Each scene shows the same named points in several views. A view is turned or mirrored, shifted and resized as a whole, has a little noise and may leave points out.

Scene 1
View 1
dek: [  8 -16  13  -7  32   5  -6 -13  16   5 -27  19  31   9   0   1  10  -3
 -42  -1 -12  11  -6]
fita: [ 20 -11   9 -17  33  17  -3 -10   5   6 -11  10  23  12   3   0 -13  22
 -11 -14 -24  10   5]
pufa: [ 25  -8   7 -14  33  17  -4  -6   5   4 -10   1  18   9   6   5 -25  39
  -4 -14 -29  15   2]
vifif: [ -2  -2  16  -7  12  10   1 -23  26   9  -9  16  31  17   6  13   2 -28
 -30  21 -10   3 -17]
vofe: [ -7  -5   8   0  16  16  -2 -13  23  -2  -9  19  25  15  16   9 -10 -11
 -14  19 -13   9 -21]
bif: [  5   2  12   7  18   7  -7  -8  28  -3 -16  -2  22   1  11  22 -26  19
 -26  18 -17  21 -34]
mag: [-19   9   6  22   3  13  -5  -5  39 -14  -8   2  19   6  28  27 -37   6
 -11  45 -12  23 -56]
norat: [-14   6  15   0   1  15   3 -22  32   3   0  15  28  19  14  20 -10 -32
 -17  35 -10   3 -31]
rit: [  1  -7  11 -15  18  20   2 -20  13   7  -1  22  26  22   9   3  -3 -17
  -8   7 -17   1  -3]
fip: [  5   0  13  -3  17  11  -3 -14  23   3  -9   5  24   9   8  17 -17   4
 -21  14 -17  12 -21]
zevuv: [ 13  -2   6  -6  23  19  -3  -7  13  -1  -5   3  18  10  13  10 -30  28
   0   2 -25  15 -13]
beli: [ 16   3  15   2  20   4  -6  -9  25   4 -16 -10  21  -1   4  26 -28  29
 -31  10 -20  21 -27]
zalu: [ -1  -2  17 -20   9  19   6 -28  16  14   5  21  29  27   5   7   4 -35
 -11  12 -14  -5  -1]
View 2
pufa: [ -8  35 -12  26   4   3 -16  12  14  -3   9   1  -6  19  -7   4  -2   4
  21  19 -12  20   0]
fip: [ -9  11 -24 -17 -16   2   1   1   2 -18  18 -10   0  -9  -9   9  -1  -5
  16  16 -30   7  -3]
rit: [-25   4  -8 -24  -3 -17  -4 -13  -3  -4  -1   5  -9  -4 -10   9  10 -18
   2  22 -28   6 -22]
bif: [ -1  17 -35 -14 -20  17   3   8   2 -21  24 -18   9 -14  -8  14  -7   4
  24  15 -33   8   6]
zalu: [-30  -8  -3 -37 -10 -28   0 -18  -2  -8   1   2 -16  -8  -8   0  12 -31
  -6  23 -33   3 -28]
vifif: [-19  -7 -15 -40 -19 -17   4 -17 -11 -20  13 -11  -5 -19 -17   8  11 -20
   3  12 -35  -2 -13]
fita: [-14  26  -5  15   3 -10 -15   1   4  -4   6   3  -8  14 -16   4   8  -1
  12  14 -12  14  -4]
zevuv: [ -8  26 -23   6  -3  12  -7  12  13  -5   9  -1   0   5   2  10  -6   1
  21  24 -25  18  -5]
vofe: [-14   7 -23 -32 -10   1   5  -6  -6  -9   7  -1   2 -15  -9  21   5  -6
  10  20 -38   5 -14]
beli: [  1  20 -32   0 -22  12  -2  12   7 -26  31 -23   6  -6 -10   4  -8   2
  27  10 -25  10  14]
mag: [  4   9 -54 -45 -25  38  19  11   3 -19  20 -14  20 -32  10  32 -15   4
  26  28 -56  10  -6]
View 3
fita: [ -5 -21  18  -6  10  41  -9   8  -4  34  -8 -27  -5   4  15  -1   4 -22
 -19 -28  11 -24   4]
fip: [ -2 -26  36   4  -8  27  -3   4  -9   3  -2 -29  -4 -19 -15  12  -7 -15
 -12 -27  18 -21   4]
rit: [  2 -23  13   7  21  23  -7  18  -5  16   1 -15   0 -12 -16  16  10 -19
  -5 -27  13  -4  14]
bif: [ -7 -27  48   1 -22  29   4  -7 -10  -4  -5 -40 -10 -23 -11  12 -16 -12
 -15 -25  17 -28  -3]
mag: [ -6 -34  56   6 -18  17  21 -10  -9 -36  -8 -45 -22 -45 -27  42 -19  -7
  -6 -19  12 -17  -2]
beli: [ -7 -28  48  -1 -26  39  -5  -5  -9   3  -5 -38  -7 -16  -6   2 -20 -14
 -21 -30  17 -40  -5]
vofe: [ -2 -25  29   7   7  14   6   7  -8  -3   0 -27  -6 -24 -25  24   3 -12
  -3 -22  14  -1   9]
vifif: [  0 -21  24  12  -1  13  -8  14 -12   5  11 -15   9 -20 -40   9   4 -12
  -2 -30  23  -4  13]
zevuv: [ -2 -28  30  -4   5  42   1   1  -1   7 -13 -34 -18 -11  13  17  -7 -21
 -18 -25   6 -31   1]
zalu: [  8 -24   8  14  22  21 -16  29  -6  11   8  -5   7 -15 -33  17  14 -19
  -1 -31  16  -3  20]
pufa: [ -4 -25  25 -10   6  51  -7   2   0  27 -15 -34 -14   2  28   3  -4 -24
 -25 -27   6 -35  -1]
norat: [  4 -29  32  17   2  11   0  16 -10 -17   7 -18   1 -34 -46  29  -1 -11
   2 -28  18  -4  13]
dek: [-12 -12  25  -1  -8  16  -3   1 -15  35   6 -26   9  -2 -15 -12   8 -12
 -11 -27  24  -3   5]
View 4
fita: [-16   5  22  -2  -5   0  -8  11 -12 -10 -12  -4  12 -12   9   3  14  12
 -23  17  13  -4  24]
zalu: [  5 -23 -27  24  21  -1  22  -3 -18 -17   4 -15   9  13  17  -7  21   6
 -15  11  15 -13  -3]
rit: [  1 -20  -8  15   8  -4  13   4 -15 -18   0 -10  11  11  16   1  14   8
 -15  14  17  -9   3]
fip: [  0 -29  14  23   8 -14  -8  -5  10 -16 -13 -25  17  -5   3   6   6  11
 -19  10  12  10   6]
dek: [ -5 -23  16  21  -3   9  -1 -17   7  -2 -14  -7  -1  10   7  -4  18   5
 -19  27  29  -6  32]
norat: [ 16 -53 -16  39  20 -18  12 -12   6 -25  -1 -33  17  15   9   5   4   9
 -11   5  14   5 -15]
bif: [ -1 -35  30  25   3 -20 -20  -7  23 -18 -19 -31  20 -10  -4  13  -3  13
 -19  10  10  20   6]
mag: [ 17 -66  18  35   2 -39 -10  -2  26 -32 -10 -41  29   3   0  29 -21  12
 -11   0  11  28 -21]
vifif: [  7 -38 -11  36  17  -3  11 -18   5 -13  -5 -23   8  13   8  -6  15   7
 -14  14  18  -3   4]
beli: [ -8 -21  34  23   7 -16 -28  -7  23 -13 -23 -32  21 -21  -7   6   5  14
 -24  11   6  21  14]
pufa: [-19  11  34  -8  -9  -9 -19  20  -9 -15 -15  -8  20 -24   5  11   9  15
 -26  14   7   4  20]
zevuv: [ -9  -9  27   2  -5 -20 -15  17  -2 -22 -12 -17  25 -18   6  16  -1  15
 -21   8   7  11   6]
vofe: [  6 -39   4  24   2 -14   5  -1   3 -20  -4 -19  14  11  11  12   0   7
 -13  11  19   2   0]
View 5
beli: [-12  -1  16  -8  -7  -6 -12   4   3  -1  -5  16  -2 -22   0  35  37   6
   4   5  12  -4 -11]
zalu: [ 26  22  16 -20  14  -9 -19  -6  -6  12  -1   9   2  26 -14   0   1  -5
   9  12  21   9  -1]
bif: [-10  -1  14 -11  -6  -5 -23   4  -4   3   0  17  -3 -23   5  30  25  11
  -2   7  12   4  -3]
vifif: [ 12  19  15 -15   0  -9 -15  -5   2  12   4  12   0  17   5  12   4  -5
   4  13  23   6  -6]
pufa: [ -6  -6  18  -2   0  -8   0   3  -9  -9 -17  14  17 -14 -28  14  35  17
  10  -5 -10  -1  -9]
norat: [ 15  16  13 -22   6  -7 -34  -3  -4  14   9  13 -10   6   5  17   3  -2
  -1  17  28  10   4]
rit: [ 15  13  15 -14   7  -8 -13  -4  -7   6  -3  10   9  15 -14   3   6   4
   7   7   8   9  -2]
fita: [  0   1  17  -3  -1  -8   4   0  -5  -5 -15  13  19   0 -22   7  25  11
  12  -2  -7   1 -10]
mag: [ -7  -2  10 -21  -1  -1 -48   7 -13  10  13  19 -17 -32  16  35  14  13
 -12  14  20  13  11]
dek: [ -3  12  15  -1 -14  -9   7  -2   7   2  -1  14  16  14   8   9   9   0
   7   6   4   3 -13]
View 6
bif: [ 30  28   3 -10 -16 -23 -15  19  14 -15 -26  14 -11 -27 -22 -23  -6  -5
  -9 -26   1  18 -13]
mag: [ 51  38   1 -16 -19  -9   5  27   9 -22 -43   6  -7 -29 -24 -55  21  -8
 -12 -37   2  38 -11]
zevuv: [ 40   6  11  -6 -20 -27 -17   1  19   2 -19   0   2 -37 -25  -9  -2  11
 -16 -17  -5   4   1]
dek: [  1  16   3  -9 -21 -38  -4  11   6 -24 -20  14  -5  12 -13   5  -8  15
   9   7  14  -5  -9]
vofe: [ 27  18   5 -10 -20 -26   7  10  11 -20 -29   3   0  -7 -18 -21  17   8
  -1  -1   9  11  -3]
pufa: [ 33  -1  13  -3 -21 -35 -28  -6  21   8 -10   3   1 -37 -23  10 -17  18
 -15 -15  -9  -9   3]
vifif: [ 11  20   4  -5  -8 -29   9  16  14 -28 -27   8  -5   2 -17 -19  18  -1
   9  21  18  10 -10]
fita: [ 21  -2  10  -3 -20 -39 -19  -6  18  -1 -10   4   2 -22 -20  14 -12  19
  -7  -1  -1 -12   2]
norat: [ 27  24   3  -6  -8 -19  17  19  15 -29 -36   3  -1  -7 -19 -39  34  -7
   3  16  16  21  -8]
rit: [ 21   4   9  -4 -15 -33   7   1  17 -13 -21  -2   6  -6 -17  -8  19  13
   2  22  11  -3   2]
beli: [ 26  24   6  -5  -9 -25 -27  18  19 -11 -18  17 -13 -34 -24 -13 -17 -10
 -11 -23  -2  16 -16]
fip: [ 26  19   6  -6 -13 -26  -9  14  17 -16 -23   8  -7 -21 -21 -17   4  -1
  -5  -5   5  11  -8]

Which points are out of place in each view (at most two, in the order of its rows)? Write none if all are in place.
view 1 -> none
view 2 -> none
view 3 -> vofe
view 4 -> mag
view 5 -> zalu, bif
view 6 -> dek
